Each row is a point on a landscape with many valleys, with its height.
A ball rolls from a point to the lowest of its 6 nearest points, and stops where none of them is lower. Distance is the straight distance between rows; heights are no part of it.
<667>: [ 10   4   5  -6 -23  -5  -6   2   4  10  -5   9  10  -3  -2  -1  12  -2
   5  16 -11   0   4  -5]  (h 33.7)
<329>: [ 1  2 -2  5 -3 -3  8 -3 -6  1  3  6  7 -3  1  2  9  1 -2  2 -7  5 -2 -7]  (h 29.4)
<230>: [  7  -4   2   9   2  14  17  -5  -6   3   1  17   9  -4  11  -4   9   4
   3  -1 -13   4  -4 -14]  (h 11.1)
<294>: [  3  -3   1  11   7  25  30  -6   4   4   7  18   9  -2  19  -1   2   6
   2   1  -8   3   2 -16]  (h 10.2)
<668>: [ -6   1  -5  -8   3 -11 -15  -3   0  -1  -3 -14 -14   4  -7   1  -6   2
   2  -2  18  -5  -4  11]  (h 29.2)
<1323>: [  2  -3  -5   9   2   2  13  -2  -4  -1   5   8   4  -4   4   3   8   3
   1   0  -7   5  -1 -11]  (h 24.4)
<1165>: [-3  6 -1  1  3 -7 -7  1 -3 -4  0 -9 -6  3 -1  1 -5  3  4 -1  8 -6 -4  5]  (h 15.3)
<62>: [ -4   6  -3 -16  -6 -17 -20  -2   2   4 -13 -21 -10   1 -16   1  -2  -5
   4  -5   2  -3   2  16]  (h 22.4)
<565>: [-2 11  0  0 -5 -3 -3 -2 -4  1 -3 -3  6  1 -2  2  3 -3 -2  6 -6  3 -2  0]  (h 21.8)
<578>: [ -2  -6  -7   8  16  14  23   5   7  -5  12  16  -1   1  12   7  -4   1
  -6 -11   4   1   3  -4]  (h 31.3)
<214>: [-4 -4  3  2  8 -2 -4  5 -2 -8  3 -8 -8  1  1 -2 -9  1 -2 -3 12 -7 -3  3]  (h 23.4)
<1536>: [ -7  -4  -3  -5   5  -8 -11  -1   2  -3   1 -11 -13   4  -6   0 -10   1
   0  -4  19  -5  -4   9]  (h 21.9)
<1881>: [  5  -4  -2  11   5  15  20  -5  -3   1   3  16   7  -1  12   0   6   5
   5  -1  -9   2  -1 -15]  (h 6.9)
<47>: [ 19   6  11   5 -19  -4  -1  -2   2  15  -5  15  16  -6   5  -5  18   4
  15  20 -24  -2   5  -3]  (h 29.3)
<1101>: [ -6  -2   1   5   8   3   5   4   0 -10   4  -4  -5  -3   3   2  -3  -1
  -2   1   7  -3   1   1]  (h 28.9)
<1418>: [ -5   0  -2  -5   3 -10 -11  -1  -1  -2   1 -11 -12   4  -4   0  -7   1
   2  -3  15  -7  -6   8]  (h 19.0)
<1316>: [-4 -1 -4  8  6  3 12  1  1 -7  7  2 -1 -5  2  3  4  0  0  1  3  1  0 -6]  (h 19.9)
<1403>: [  2   9   2 -10 -15  -8 -15   1   0   5  -9 -12   2   6 -12  -2  -4  -5
   7   1  -8  -3   0   6]  (h 31.0)
<541>: [ 14   4   5  -2 -23  -7  -6   1   5  12  -5  13  10  -7  -1  -3  16   1
  12  17 -15  -2   6  -3]  (h 22.9)
<519>: [  8  -2   5  12   2  19  20  -8  -5   7   4  19   9  -3  16  -2  10   5
   3   0 -13   4  -2 -15]  (h 10.8)
<235>: [ -5  -6   2   1  11   1  -2   4  -2 -12   6  -7  -8   1  -1  -1 -12   0
  -4  -7  12  -5  -2   4]  (h 8.0)
<1513>: [ 0 12  2 -3 -9 -5 -8 -1 -3  0 -6 -5  7  3 -4  1 -1 -3 -1  6 -7  0  0  2]  (h 25.6)
<1232>: [-13 -12  -5  -3  15  -6  -6  -3  -1  -7   1 -14 -13   9  -8  -2 -17   0
 -14 -12  23   4  -1  11]  (h 26.4)
<1805>: [-4 -7 -6  8 12 12 22  3  6 -5  9 14  1  0  8  3  1  1 -2 -7 -2  0  2 -6]  (h 25.0)
<1130>: [  4  -3   2  11   9  27  35  -6   6   4  11  19   9  -1  21   0   1   7
   0   2  -9   4   0 -15]  (h 10.5)
<755>: [ -3   2  -2  -2   3 -11  -9   0  -3  -1   1 -10  -9   5  -4   1  -6   2
   3  -4  12  -7  -4   9]  (h 15.7)
<400>: [-4  1 -1  7  4  1  6 -1 -2 -7  3 -3 -1 -4  2  2  3  0 -1  4  4  0  0 -5]  (h 29.1)
<259>: [-3  8 -1  6 -2 -4  3 -4 -6 -2  1 -2  5 -1  1  4  6  0 -2  5 -2  3 -1 -3]  (h 23.0)
<1609>: [ -4  -3  -2  -3   4  -8 -10   1  -1  -4   3 -10 -11   4  -3   0  -9   2
   0  -4  16  -7  -5   8]  (h 18.9)
<499>: [ -6  -4   0   3  14   9   7   3   1 -13   6   1  -6  -2   4   2  -5  -4
 -10  -6   9   0   3   0]  (h 24.0)
<458>: [  9  -3   6   8  -2  12  15  -5  -6   7   2  19  10  -4  14  -3  11   3
   1   1 -17   7  -2 -11]  (h 28.3)
<79>: [  6  -2   3  12   4  25  29  -9   2   6   9  19  10  -2  20  -2   4   7
   1   2  -9   4   1 -18]  (h 8.5)
<54>: [  9  -2   8   8  -4   9  12  -2  -5   8   2  17  11  -5  11  -3  11   2
   0   3 -19   7  -4  -9]  (h 32.6)
<719>: [ -3   6  -4 -10  -3 -14 -15  -3   0   4  -6 -16  -9   5  -9   3  -2  -2
   5  -5   7  -5  -1  14]  (h 10.9)
<484>: [ -8 -12 -12   3  23   7   1  -1  -5  -8   7 -12 -10   7   0   1 -17   1
 -11 -22  22   5   1   4]  (h 27.0)
<540>: [ -9  -9 -10   4  26  12   2   1  -5  -9   8  -7  -8   5   1   1 -18   2
 -11 -23  20   2   0   1]  (h 25.4)
<1086>: [-4  6  1  5  4 -3 -1 -1 -5 -6 -1 -6 -2 -2  1  3  0  2  0  2  3 -1 -2  1]  (h 31.8)
<472>: [ -9   0  -5 -12   7 -12 -19  -4   4  -3 -10 -14 -16   5 -11  -1  -8   0
  -2  -2  21  -3  -4  11]  (h 53.2)
<637>: [ -1  10   2  -4 -11  -4  -4  -1  -1   2  -5  -2   8   1  -4  -1   3  -4
  -3   8  -7   4   0   0]  (h 30.8)
<658>: [  4   8   4  -6 -16  -3  -5   2   2   5  -5   2   9  -1  -5  -1   6  -4
  -1  12  -9   4   1  -4]  (h 33.2)
<1160>: [  3  -5  -1  12   7  21  26  -4   2   2   4  17   8  -1  16  -1   2   5
   4  -1  -9   1   0 -14]  (h 18.4)
<1787>: [  9  -1   4  11   2  16  17  -7  -6   7   1  18   8  -4  13  -2  10   4
   3  -1 -14   5  -2 -15]  (h 20.4)
<1155>: [ -6  -7  -1   1  19   8   0   2  -5 -11   7  -5  -8   3   0  -2 -15  -2
 -11 -15  16   0   2   4]  (h 25.2)
<1375>: [  2  -7  -3  11   8  15  24  -3   3  -1   4  15   6   0  12   1   2   5
   5  -3  -8   0  -1 -13]  (h 53.4)
<1270>: [ -4   6  -4 -13  -5 -15 -17  -3   1   4  -8 -17 -10   3 -12   2   0  -4
   4  -6   3  -3   0  15]  (h 12.5)
<982>: [ 17   3  10   3 -19  -4  -3   0   3  16  -5  15  14  -6   5  -2  16   5
  14  20 -19  -3   5  -3]  (h 28.2)
<951>: [-5  1  0  6  6 -1  1  0 -2 -8  2 -5 -3 -2  2  0 -2  1  0  2  7 -4 -1  0]  (h 33.1)
<672>: [-1  7 -1  0 -7 -4  1 -2 -3  2  1  3  7 -2 -1  2  6 -1 -5  6 -7  5  0 -4]  (h 28.6)
<404>: [ -5  -4  -2   5   9   9  12   3   3 -10   8   3  -5  -4   3   3  -1  -2
  -6  -2   6  -1   3  -3]  (h 18.6)
<215>: [  0  -6  -5  10   5   7  16  -2   0  -2   7  10   4  -3   5   2   6   3
   3  -2  -4   1  -1 -11]  (h 21.7)
<1851>: [ -5  -3   1  -1   7  -4  -6   3  -1  -8   2  -8  -9   2   0   0 -11   2
  -1  -4  13  -7  -5   6]  (h 20.5)
<1650>: [-2 -5 -4  7  5  6 15  0 -1 -3  7  6  1 -5  4  2  6  2  2  0 -2  2  0 -8]  (h 21.3)
<342>: [ -4  -2   3   4  10   2   1   4  -1 -10   4  -6  -6  -2   2   0  -7   1
  -3  -2  11  -5  -2   1]  (h 37.1)
<1737>: [-4  5 -1  7  3 -1  4 -2 -4 -6  1 -4  1 -3  3  2  3  1  0  4  2  1 -1 -3]  (h 38.7)
<1886>: [ -8 -12  -6  -1  20   3  -2   0  -5  -9   8  -9 -10   6  -2   0 -17   1
 -12 -20  19   2   1   6]  (h 62.9)
<886>: [ 11  -2   8   3 -14   0   3   5   0  13   0  15  14  -5   6  -3  10   0
   3  12 -17   4  -4  -6]  (h 29.8)
<1604>: [-1 -7 -6 10  7 11 21  1  2 -4  8 11  2 -3  6  3  3  3  2 -4 -4 -2  0 -9]  (h 26.3)
<614>: [-10  -2  -4 -12   9 -12 -18  -2   5  -5 -10 -14 -17   6 -12  -1 -10   0
  -2  -2  23  -3  -4  10]  (h 44.5)
<395>: [ -5  -3  -6   4  23  15   7   1  -1 -13   9   4  -7   1   8   3  -9  -3
 -15 -13  14   4   5   0]  (h 23.5)
<530>: [  3  11   4  -7 -15  -4 -12   1   1   4  -9  -6   7   1  -7  -3   0  -5
   1   9  -8   0   1   0]  (h 31.7)
<684>: [ -1   6   0 -12 -14 -11 -16   0   1   6  -8 -18  -2   4 -15  -1  -2  -6
   7  -3  -6  -4   1   9]  (h 46.0)
<1455>: [  3  10   5  -7 -17  -3  -9   0   2   4  -9  -1  10  -1  -6  -1   4  -5
   2  12  -8   2   1  -2]  (h 33.9)
<503>: [ -7   1  -6 -12   7 -15 -21  -4   3  -3 -12 -17 -16   3 -11   1  -4  -1
   1  -5  20  -4  -2  13]  (h 38.5)
<682>: [ -2   9  -2 -10  -8 -12 -15  -2  -1   4  -6 -15  -5   5 -11   3  -3  -2
   5  -4   0  -5  -1  12]  (h 30.5)
<449>: [  9   0   5  -2 -19  -4  -2   4   3  11   0  10  12  -4   1  -1   9   0
   3  13 -12   3   1  -7]  (h 27.3)
<912>: [-11 -11  -3  -5  11  -7  -8  -1   1  -8   3 -11 -15   7  -6  -3 -15   0
 -10  -9  21   0  -3  10]  (h 24.1)
<1153>: [-3  5  1  4  2 -5 -5  1 -5 -6  0 -8 -4  1  1  2 -3  2  3  1  6 -5 -2  5]  (h 16.7)
<1807>: [ -6   3  -5 -15   3 -15 -21  -4   1  -2 -12 -17 -16   3 -11   1  -4  -2
   2  -5  16  -3  -3  14]  (h 25.5)
<117>: [ 10  -2   9   5 -10   4   7   3  -3  10   0  16  12  -4   8  -3  11   2
   1   8 -19   5  -5  -6]  (h 29.7)
<1619>: [  1  10   4  -7 -11  -7 -13   0  -1   1  -7 -11   4   5  -8   0  -4  -4
   4   1  -9  -3   0   5]  (h 32.4)
<1372>: [-11 -14  -7  -3  16  -2  -4  -2  -2  -7   4 -13 -12   8  -7   0 -17   0
 -12 -15  22   5  -1   9]  (h 44.0)
<1412>: [  5   2   1   2  -9  -2   5   0  -4   7   3   9  10  -3   2   0   9   1
  -3   5 -12   6  -3  -6]  (h 31.5)
<1213>: [-3 10  1  2  0 -5 -6 -1 -8 -2 -2 -7  1  1  0  3 -2  1  1  2  1 -3 -3  3]  (h 15.8)
<600>: [  7   2   5  -3 -18  -3  -3   3   2  10  -2   8  10  -2  -2   0   9  -1
   0  13 -11   4   0  -4]  (h 24.8)
<1806>: [-11  -5  -4  -9   9 -11 -15  -2   4  -5  -6 -13 -17   8  -9  -1 -12  -1
  -5  -3  24  -1  -5  10]  (h 30.9)
<559>: [ 11  -2  12   6 -12   5   5   4  -1  12   0  17  15  -7  10  -3  12   3
   4  14 -21   3  -3  -5]  (h 45.7)
<70>: [ -3   7  -3  -4  -1 -10 -13  -1  -3   1  -1 -12  -6   5  -7   3  -4   1
   5  -4   6  -6  -3  10]  (h 12.7)
<216>: [ -8 -11  -5   0  18   5  -1   1  -4 -10   8  -6  -9   5  -1   0 -15   0
 -12 -18  16   2   1   5]  (h 48.2)
<799>: [-1 11  1  3 -5 -4 -3 -2 -5 -1 -2 -6  5  1 -1  3  2  0 -2  5 -4  2 -1  1]  (h 18.2)
<1287>: [  8   5   4  -6 -20  -4  -6   2   4  10  -3   7  11  -2  -3  -2  10  -1
   1  15  -9   3   2  -5]  (h 7.4)
<1171>: [ -1  -5  -1  12  13  22  30  -2   6   1   8  17   7   1  17   1  -3   6
   2  -2  -8   1   1 -11]  (h 26.1)
<1811>: [-5  0  2  2  6 -2 -1  3 -2 -9  2 -8 -5 -1  2  0 -6  1  0 -2  9 -6 -3  4]  (h 20.8)
<825>: [ 13   1   8   0 -19  -4  -2   4   3  14  -2  14  14  -4   3  -2  12   1
   8  15 -16  -1   2  -6]  (h 28.8)
<278>: [ 1 -6 -4 10 14 15 25  1  6 -2  8 17  3  2 13  3 -2  4  1 -6 -4  0  2 -8]  (h 36.8)
<1863>: [-5 -4 -4  6  7  8 13  2  3 -7  8  3 -3 -3  3  2  2  0 -1 -2  4  0  2 -5]  (h 18.8)
<839>: [ 17   3  11   5 -18  -1   0   1   3  14  -4  17  16  -7   7  -3  16   5
  14  20 -22  -3   5  -3]  (h 29.6)
<1843>: [-5  1 -2  7  7  3  8  1  0 -8  5 -3 -3 -5  3  2  1 -1 -1  2  5 -1  0 -4]  (h 22.0)
<1203>: [ 3 -1 -3  8 -1  0  9 -2 -6  1  5  8  7 -3  4  2  8  3  2  0 -8  4 -3 -9]  (h 25.7)
<1321>: [  7   2   4   0 -15  -5   0   3   1   9   1  10  11  -3   0   0   9  -1
   0  11 -12   4  -2  -5]  (h 26.6)
<293>: [-3 -7 -7  9 11 12 22  3  9 -8 11 11 -1  0  6  5  0  1 -1 -6  0 -1  2 -6]  (h 22.8)
<1312>: [ -3  10   0  -1  -3  -9 -11  -1  -3   2  -3 -10   0   5  -4   2  -3   0
   3  -2  -1  -3  -2   8]  (h 14.7)
<1193>: [-4 -7 -8  6 13 11 20  4  7 -7 11 13 -2  1  6  5  0 -1 -5 -7  2  1  4 -4]  (h 24.6)
<401>: [  4   9   5 -10 -18  -2 -12   1   1   3 -11  -5   9   0  -7  -3   2  -5
   4   9  -8  -1   3  -2]  (h 30.7)
<1501>: [ 11  -2  11   8  -4  12  14  -1  -6   9   0  18  10  -6  12  -3  12   2
   0   4 -20   7  -3  -9]  (h 32.9)
<1451>: [  0   5   1 -15 -17 -13 -18   1   3   5 -10 -20  -2   2 -17  -4  -3  -5
   9  -2  -6  -4   1   7]  (h 33.0)
<722>: [ 0  0 -3  7 -2 -1 10 -3 -5  0  5  6  5 -4  1  2  9  3 -1  2 -6  5 -2 -7]  (h 25.9)
<1242>: [  2  11   4  -6 -11  -4 -10   1   0   1  -7  -6   8   3  -7  -1   0  -5
   1   5  -9   0   1   2]  (h 32.5)
<913>: [ -3   7  -4  -7  -2 -13 -15  -2  -1   2  -3 -14 -10   4  -7   2  -2   1
   4  -5   9  -6  -2  14]  (h 11.8)
<924>: [ -7   5  -6 -17   3 -18 -25  -3   0   0 -16 -19 -15   0 -14   0  -4  -5
   2  -5  13  -4   0  15]  (h 11.4)
<18>: [ 12  -1   9   2 -16  -2   0   5   1  13  -1  16  15  -5   6  -3  12   3
   7  16 -17   0   0  -4]  (h 30.2)
<1038>: [  1  -6  -3  10  13  18  28   0   8  -2   7  17   6   1  15   2  -1   6
   2  -3  -7   1   1 -11]  (h 46.4)
<442>: [-1 -5 -6 11 16 16 27  3  6 -3 10 19  4  2 16  5 -4  3 -4 -8 -3  1  2 -7]  (h 27.8)
<1749>: [-1 -3 -4  8  3  2 13 -2 -3 -5  7  5  2 -5  2  3  6  0  1  1 -2  2 -1 -9]  (h 23.6)
<1592>: [ 10  -1   5  11  -1  19  18  -6  -5   7   3  19   8  -4  16  -3  13   4
   0   2 -15   5   0 -14]  (h 22.7)
<812>: [-3 -5 -4 11 15 19 29  2  7 -2  8 19  5  2 17  3 -5  4 -1 -6 -8  2  2 -9]  (h 30.3)
<1916>: [ -5   4   1 -17 -14 -19 -20  -1   4   6 -13 -25  -7  -2 -18  -4  -1  -6
   6  -1  -4  -3   2  12]  (h 35.9)
<1107>: [ 12   1   4  -4 -21  -6  -5   4   4  11  -3  11  12  -5  -1   0  13   1
   6  15 -12   0   3  -4]  (h 30.6)
<1522>: [  9  -3   6   9  -4   7  11  -1  -6   8   1  16  11  -4  10  -3  11   2
   1   2 -18   6  -5  -9]  (h 31.4)
<1353>: [ -7  -8  -3  -4   7  -6  -8   0   2  -7   3  -9 -14   6  -5  -2 -13   1
  -7  -6  18  -2  -5   8]  (h 23.9)
<1747>: [  7  -2   2   8  -2   4  12  -1  -7   5   3  14   9  -3   7  -2   9   2
   1   0 -15   6  -5 -12]  (h 23.1)
<680>: [-3 -4 -6  5 16 13 19  2  8 -7 13 12 -2  0  8  5 -2 -1 -9 -9  5  2  5 -3]  (h 32.1)
<1392>: [ -5   5  -4 -13   2 -14 -21  -3   1   1  -9 -17 -14   4 -10   2  -3  -1
   2  -6  14  -3  -2  13]  (h 14.9)
<1607>: [  6  -2   2  12   4  20  23  -7  -1   4   4  17   9  -2  16  -3   6   7
   5   0 -11   4   0 -17]  (h 6.5)
<822>: [  6   8   6  -9 -20  -6 -18   2   0   4 -12  -8   6  -1 -11  -6   1  -5
   9   9  -9  -3   4  -3]  (h 30.0)
<1700>: [ -1   9  -1   1   0  -8  -9  -1  -5  -2  -2 -10  -1   3  -2   3  -5   0
   3  -2   3  -5  -2   6]  (h 14.1)
<997>: [ -5  -7   2   1  14   5   0   4  -2 -10   6  -5  -7   1   0  -2 -13  -2
  -8  -9  12  -2   0   4]  (h 28.7)
<1906>: [  7   6   5  -7 -22  -4 -10   0   5   9  -6   4   8  -3  -5  -2  11  -3
   5  17  -9  -1   6  -3]  (h 34.1)
<1491>: [ -2   5  -2 -13  -9 -14 -17  -2   1   5  -7 -18  -7   4 -14   1  -3  -3
   5  -5  -1  -4   1  14]  (h 32.8)
<1750>: [ 10   8   6  -7 -24  -5 -11   1   2   8  -7   6   8  -5  -7  -2  14  -2
   8  17 -10   1   7  -4]  (h 22.6)
<485>: [-10  -7  -3  -7   9 -10 -10  -1   3  -8  -3 -13 -16   8  -8  -3 -13   1
  -7  -5  23  -1  -4  11]  (h 24.7)
<1504>: [ -7  -5  -2   4  14  11  12   2   3 -11   8   2  -6  -3   3   2  -3  -4
  -8  -6   7  -1   3  -2]  (h 19.3)
<648>: [ -5  -5  -6   4  13  12  15   2   6 -10  11   7  -5  -2   6   4  -2  -3
 -10  -7   7   1   5  -2]  (h 20.7)
<410>: [  8  -1   6   1 -12  -1   2   3  -2  10   0  13  13  -2   4  -2   9   0
   0   8 -16   4  -4  -6]  (h 27.2)
<1019>: [  2   6   2 -12 -18 -10 -19   2   1   4  -9 -16   0   2 -16  -4  -3  -5
   9  -1  -8  -5   2   4]  (h 31.2)
<94>: [-3  2 -3  6  1 -1  8 -2 -4 -2  5  1  2 -4  1  3  7  2  0  3 -1  4  0 -6]  (h 28.0)
<994>: [ -6  -6   1   1  15   9   5   3  -1 -12   6  -2  -7   0   4   1 -11  -3
 -10 -10  12  -1   3   2]  (h 24.5)
<926>: [ 16   4   9   2 -21  -5  -4   1   4  13  -4  14  13  -6   2  -3  16   3
  14  19 -20  -3   5  -3]  (h 27.5)
<1394>: [-10  -7  -3  -9   7 -11 -13  -2   4  -6  -3 -14 -15   7  -8  -1 -12   0
  -5  -3  21  -2  -5  11]  (h 25.8)
<1561>: [-14 -14 -16   3  27   5   2  -1  -5  -7   4 -16 -15   8  -4   4 -18   1
 -10 -22  26   5  -1   6]  (h 28.5)
<1215>: [ -8 -11  -9   1  23   8   1   0  -6  -9   8  -9  -9   7  -1   0 -16   1
 -12 -21  19   3   1   4]  (h 31.6)
<546>: [ -7  -8  -7   3  22   9   0   1  -4 -10   6  -6  -7   6   2   0 -16   0
 -11 -19  18   3   2   4]  (h 26.7)
<1526>: [ -6   4   0 -19  -6 -25 -26  -1   5   0 -20 -26 -10  -5 -21  -2  -4  -7
   3  -3   1  -4   3  15]  (h 11.5)
<1523>: [  3   5   2  -2 -13  -4  -1   1  -2   5  -2   3   9  -1  -3   1   6  -1
  -2  10  -8   6  -1  -4]  (h 32.2)
<88>: [ -7  -4   2   4  10   8   7   3   1 -13   6  -1  -6  -4   3   1  -4  -3
  -5  -3   8  -1   2   0]  (h 6.8)
<855>: [  8  10   7  -9 -22  -3 -17   1   1   4 -12  -4   7  -3  -8  -6   6  -4
   8  13  -8  -2   7  -3]  (h 28.1)
<225>: [-3 -6 -6  6 11 10 21  3  7 -6 10 10 -3 -2  5  4  1 -2 -3 -6  2  0  3 -5]  (h 20.6)
<1779>: [  3   8   5 -11 -18  -7 -16   2   1   3 -11 -12   4   2 -13  -3  -1  -5
   9   3  -9  -4   1   2]  (h 30.4)
<798>: [ -4   7  -5 -14  -1 -15 -19  -3   2   4  -9 -18 -14   3 -11   2  -3  -3
   2  -5   9  -3   0  15]  (h 9.2)
<1081>: [ -7  -8   1  -1   9  -4  -6   3   0  -9   5  -8 -11   5  -3  -3 -15   0
  -5  -8  16  -4  -4   7]  (h 23.7)
<1444>: [ 16   1  12   3 -16  -1   0   3   2  15  -3  15  16  -6   6  -4  14   5
  11  18 -20  -1   4  -2]  (h 29.5)
<1075>: [ -6  -9   1   0  13   1  -3   3  -2 -10   7  -7 -10   4  -2  -2 -15  -1
  -8 -10  14  -2  -1   6]  (h 24.3)
<807>: [-2 -7 -7  8 16 15 24  3  7 -4 10 17  1  2 12  5 -3  3 -4 -9 -2  0  2 -6]  (h 26.5)
<1505>: [-1 10  1 -1 -9 -4 -3 -1 -3  2 -3 -2  6  2 -2  1  4 -3 -3  7 -6  3 -1  0]  (h 24.9)
<787>: [ 11  10   5  -7 -24  -5 -14  -2   2   7 -11   1   6  -5  -7  -4  11  -4
   7  15  -9  -1   9  -4]  (h 26.0)
<42>: [  0  -8  -5   9  10  14  24   1   5  -2   8  14   4   0  10   2   1   3
   3  -4  -6   0   0 -10]  (h 60.7)
<1698>: [  5   7   5  -7 -20  -2 -10   1   3   7  -8   2  10  -3  -6  -1   7  -5
   1  15  -8   1   3  -3]  (h 38.4)
<1046>: [ -4   7  -4 -18  -2 -18 -23  -1   2   2 -13 -21 -12  -1 -15   1  -2  -5
   2  -5   6  -3   2  16]  (h 9.1)
<244>: [-3 11  0  2 -2 -5 -7  0 -5 -1 -3 -8  1  3 -3  2 -1  0  2  2 -2 -2 -1  4]  (h 15.2)
<685>: [ -5  -2  -7   4  18  17  12   2   3 -10  12   8  -5   0   8   4  -6  -3
 -13 -11  11   4   6  -1]  (h 23.8)
<397>: [-1 12  1 -1 -6 -5 -7 -2 -4  2 -5 -5  6  2 -3  2 -1 -1 -2  4 -5  2  0  3]  (h 19.6)
<1649>: [ 18   7   8   2 -22  -7  -5  -1   3  15  -5  14  12  -6   0  -4  19   3
  16  18 -20  -4   5  -2]  (h 31.1)
<80>: [ 11  -4  12   6  -8   7   8   3  -2  11   0  17  13  -6  10  -3  10   1
   0   8 -21   5  -5  -7]  (h 32.0)
<147>: [ -7   3  -5 -11   2 -14 -18  -2   0   1  -7 -15 -14   3 -10   1  -4  -1
   4  -3  16  -5  -3  13]  (h 20.0)
<1556>: [ -3   3  -1  -2   3  -9 -11   0  -2  -2   1 -11  -8   4  -2   1  -6   2
   4  -3  11  -8  -5   9]  (h 15.1)
<51>: [ -6  -6  -5   3  22  15   3   0  -3 -12   6  -2  -6   4   3   2 -14  -1
 -13 -17  16   3   4   1]  (h 23.3)
<515>: [-3  0  1  2  5 -5 -5  3 -3 -7  1 -9 -7  0  0  1 -7  3  1 -2 10 -7 -4  4]  (h 17.4)
<556>: [-12 -11  -4  -7  12  -7  -8  -2   1  -8   0 -13 -14   8  -7  -3 -16  -1
 -12  -8  23   2  -2  11]  (h 24.2)
<367>: [ -5  -5   0   3  16  10   9   4   2 -13   6   2  -6  -1   4   1  -6  -4
 -11  -8  10   0   4   0]  (h 20.9)
<422>: [  0  11   0  -6  -7  -9 -14   0  -3   4  -5 -12  -1   6 -10   2  -3  -2
   5  -1  -4  -4  -2   9]  (h 32.7)
<43>: [ -5  -5  -1   2  18  11   4   2  -2 -13   7   0  -8   1   4   0 -11  -4
 -12 -13  12   1   4   1]  (h 22.2)
<974>: [  8  -1   4   4  -8  -1   6   2  -5   8   3  14  12  -2   5  -1  10   1
  -2   6 -16   6  -4  -7]  (h 27.7)
<98>: [ 13  -1  12   4 -14   4   3   4   0  14  -3  16  16  -7   9  -4  14   3
   8  17 -20  -1  -1  -4]  (h 36.1)
<1039>: [-10 -12 -10   1  22   3  -1  -1  -5  -8   6 -12 -12   7  -4   0 -18   2
 -11 -21  22   5   1   6]  (h 32.3)
<760>: [-3 -6 -4  7  7  8 17  1  3 -6  9  7 -1 -3  3  4  4  1  0 -3  0 -1  1 -8]  (h 19.2)
<1061>: [ -8 -12  -3  -3  14  -3  -5   0  -1  -8   7 -10 -12   6  -5  -3 -17  -1
 -11 -13  18   1  -1   9]  (h 26.2)
<1103>: [ 15  -1  10   2 -18  -3  -2   3   3  14  -3  15  15  -5   5  -3  13   3
  11  16 -19  -2   1  -5]  (h 28.4)
<841>: [ -6   7  -3 -18  -2 -21 -25  -2   2   0 -17 -23 -12  -2 -17   1  -2  -6
   3  -7   6  -3   4  16]  (h 9.3)
<46>: [ -4  -3   2   5  10   3   3   3  -1 -11   4  -3  -6  -3   2   0  -5  -1
  -4   0   7  -3   0   0]  (h 38.6)
<1426>: [  5   3   3   1 -11  -4   2   1  -1   6   2   7   9   0   1   1   9   0
  -3   6 -12   7  -3  -5]  (h 29.0)
<1559>: [ 14   7   5  -3 -24  -7 -10  -1   3  12  -5   9   8  -6  -4  -2  17  -1
  11  17 -12  -1   8  -4]  (h 5.0)
<255>: [  7  -4   0  11   3  16  20  -5  -3   3   3  16   9  -3  14  -3   9   5
   4  -1 -11   3  -1 -15]  (h 3.5)
<269>: [ -6   5  -1 -18  -8 -20 -22  -1   5   3 -18 -24 -10  -2 -19  -3  -2  -6
   3  -3   1  -1   3  16]  (h 7.9)
<1799>: [-3  6 -2  5 -2 -3  5 -3 -5 -1  2  1  4 -3  2  3  7  0 -2  5 -4  5 -1 -4]  (h 25.1)
<1808>: [  7   9   6  -9 -20  -4 -14   0   2   5 -10  -1   8  -4  -7  -3   7  -5
   6  14  -8  -1   5  -3]  (h 29.9)
<150>: [ -6   6  -5 -16  -1 -17 -23  -3   2   1 -13 -19 -13   0 -13   2  -2  -4
   3  -5   9  -4   2  15]  (h 6.6)
<55>: [  6  -4   0   9   2  10  15  -3  -5   3   3  14   7  -2  10  -1  10   5
   4  -1 -12   4  -3 -12]  (h 9.0)
<148>: [ 11   0   6   0 -18  -3  -1   5   3  12  -1  14  13  -4   4  -2  11   1
   5  12 -14   2  -1  -5]  (h 27.9)
<1122>: [  5   9   5 -10 -18  -3 -16   2   0   4 -11  -9   6   1 -10  -4   1  -4
   7   7 -10  -2   2   0]  (h 30.1)
<1699>: [ 12  -2  11   4 -15   1   2   5   1  13  -1  16  15  -6   8  -4  12   2
   5  13 -20   2  -2  -5]  (h 36.9)
<265>: [ -5  -7   0   2  18   9   2   4  -3 -12   6  -3  -8   2   1   0 -13  -3
 -10 -13  13   0   2   3]  (h 23.2)
<1100>: [ -7  -4  -5  -7   6 -10 -12  -1   3  -5  -2 -11 -16   5  -6  -1 -10   1
  -2  -2  20  -4  -6  10]  (h 25.3)
<1646>: [-14 -15 -12  -1  22  -1  -3  -2  -3  -8   3 -18 -14   8  -5   4 -17   2
 -13 -19  24   7   1   9]  (h 31.9)

Where does a ball stop that starts at each point below?
<1193> => <88>
<80> => <1287>
<1215> => <88>
<1779> => <1559>
<614> => <150>
<1619> => <150>
